Each row is a point on a landscape with many peaks, with its height.
A climber steps from a point to the highest of its 6 nearest points, and stops where none of them is higher. Distance is the straight distance between rows; heights are no part of it.
valer h=302: [169  91 129 122  87  86 178 155 136 167  90]
Dup h=647: [ 98 151 117 122 127 151  77 143 146  96 153]
mesaf h=540: [170  85 124 137  41 106 209 157 110 126 116]
Zake h=381: [124 109 151 128 196 118  97 101  99 194  95]
diz h=230: [166  97 128 124  92  92 164 151 130 151  98]
Tesu h=561: [101 140 153 131 206 156  72 114 112 147 115]
tasu h=407: [134 130 114 124 104 126 123 146 131  95 141]
vun h=231: [145  94 151 136 172  94 136 113  85 191  65]
pul h=533: [165 108 118 135  49 109 197 143 126 114 149]
Ponib h=253: [167 104 131 116 114  92 183 137 131 170  92]
fevi h=646: [ 71 177 150 125 199 184  73 106 135 122 141]
von h=393: [140 118 131 116 143 111 144 124 139 151 117]
dosaf h=443: [114 135 119 121 132 130 103 135 152 126 135]
lat h=751: [ 77 165 147 119 196 170  86 113 133 123 137]
nugo h=545: [151 122 113 153  45 121 157 128 144  93 170]
ruto h=509: [108 150 121 120 139 142  93 134 157 121 144]
Keti h=280: [171  97 132 124 106  88 187 135 129 174  80]
nogop h=494: [126 121 150 128 190 121 107 107  99 155  95]
tuzot h=539: [121 155 101 154  50 161 105 121 159  66 181]
litag h=521: [128 157  95 163  45 155 113 117 159  69 181]
korop h=318: [128 135 101 138  75 138 139 123 141  81 178]
giv h=657: [ 99 151 115 127 118 156  86 143 135  87 156]
toda h=456: [141 117 144 120 152 110 160 109 122 151  97]
Padi h=185: [149 113 125 115 121  99 147 130 147 148 111]
zul h=95: [149 114 119 119 104 107 133 154 126 124 113]
pesu h=223: [ 99 158 132 125 174 154 104 103 152 126 141]
nuro h=618: [ 95 163 108 126 122 173  84 142 139  74 170]
dila h=596: [101 139 146 127 187 142 109 105 120 132 119]
kapu h=412: [123 136 113 132  88 148 130 131 131  79 172]
tar h=459: [135 116 151 129 179 111 144 114 111 149  93]
lop h=467: [124 110 151 136 186 116 112 110  99 155  85]
zabe h=648: [ 68 181 155 128 219 184  58 114 123 130 137]
vatol h=382: [144 103 148 129 160 106 158 120 101 156  74]
Das h=711: [108 141 118 123 127 140  92 137 148 108 150]
dib h=720: [111 151 126 119 162 144 104 116 153 130 141]
zudal h=617: [150 113 118 139  70 121 168 137 116  94 149]
let h=619: [114 145 111 125 114 136  94 146 130  91 152]
Bor h=576: [108 157 101 133  84 169 124 130 139  80 187]
vofes h=696: [157 106 122 127  68 108 175 153 120 104 137]
sutal h=402: [133 137 121 121 123 120 112 145 143 108 141]
Lod h=544: [127 133 140 122 171 127 132 111 127 133 118]
bev h=296: [125 100 143 115 209 100 129  97  85 220  87]
vapot h=308: [148  93 155 130 161  92 156 122  88 182  54]
nem h=431: [135 130 111 133  79 132 146 134 121  85 166]
Bas h=634: [ 94 147 147 124 190 155 101 107 132 126 123]
Reru h=184: [137  96 143 109 198  92 139  97  74 236  78]
rifas h=330: [ 86 180 129 118 172 170  86 105 151 127 150]
lovu h=32: [137 118 126 123 116 113 130 143 141 127 132]
Gofu h=466: [166  94 125 128  72  96 183 162 111 117 113]
Losot h=207: [ 98 163 122 119 150 155  83 124 157 125 154]
zurif h=723: [114 129 149 127 197 135 115 110 110 130 108]
Kiziv h=566: [116 151  98 145  80 162 124 118 149  77 191]
Vaf h=403: [173  76 126 129  59  86 192 168 116 138  93]
fekub h=522: [ 74 183 141 121 187 183  79 114 144 128 140]
Tema h=677: [ 81 155 153 130 201 171  72 110 112 134 123]
duva h=71: [167 110 130 122  96  94 149 151 138 144 110]
veliz h=327: [165  85 130 123  74  87 185 160 121 157  86]
Gudo h=359: [139 131 110 138  64 133 153 123 140  88 180]
fiv h=295: [158 101 120 120  95 102 152 156 126 123 111]
bar h=471: [175  77 125 134  48  91 216 171 106 128 108]
Zolu h=599: [105 157 100 131 102 171 110 129 130  76 183]
Vup h=548: [134 125 117 125  92 121 147 148 124  98 151]
rabub h=491: [126 150  96 155  45 153 121 124 158  85 176]
lizu h=321: [133 100 147 132 195 106 117 102  92 201  83]
Dit h=315: [135 104 151 135 178 106 128 117  95 167  75]
vosel h=358: [148 110 127 114 133  95 165 128 141 159 104]
Ranor h=600: [ 93 175 113 125 142 167  65 138 153 100 161]
paf h=271: [126 143 133 116 152 125 122 115 149 143 134]
seb h=118: [137 128 122 122 119 121 118 135 138 127 129]
vofim h=442: [145 130 109 157  43 131 149 124 148  84 170]
bir h=669: [112 120 153 134 196 122  86 108 104 166  99]

For each start below, name the point where the climber stops.
zul | Das
kapu | Das
vofim | vofes
Ponib | zurif
seb | dib
vun | zurif
vatol | zurif
Gudo | vofes

Write out the way that a climber takes from each point below.
tar | Lod > zurif
veliz | Gofu > vofes
lizu | lop > zurif
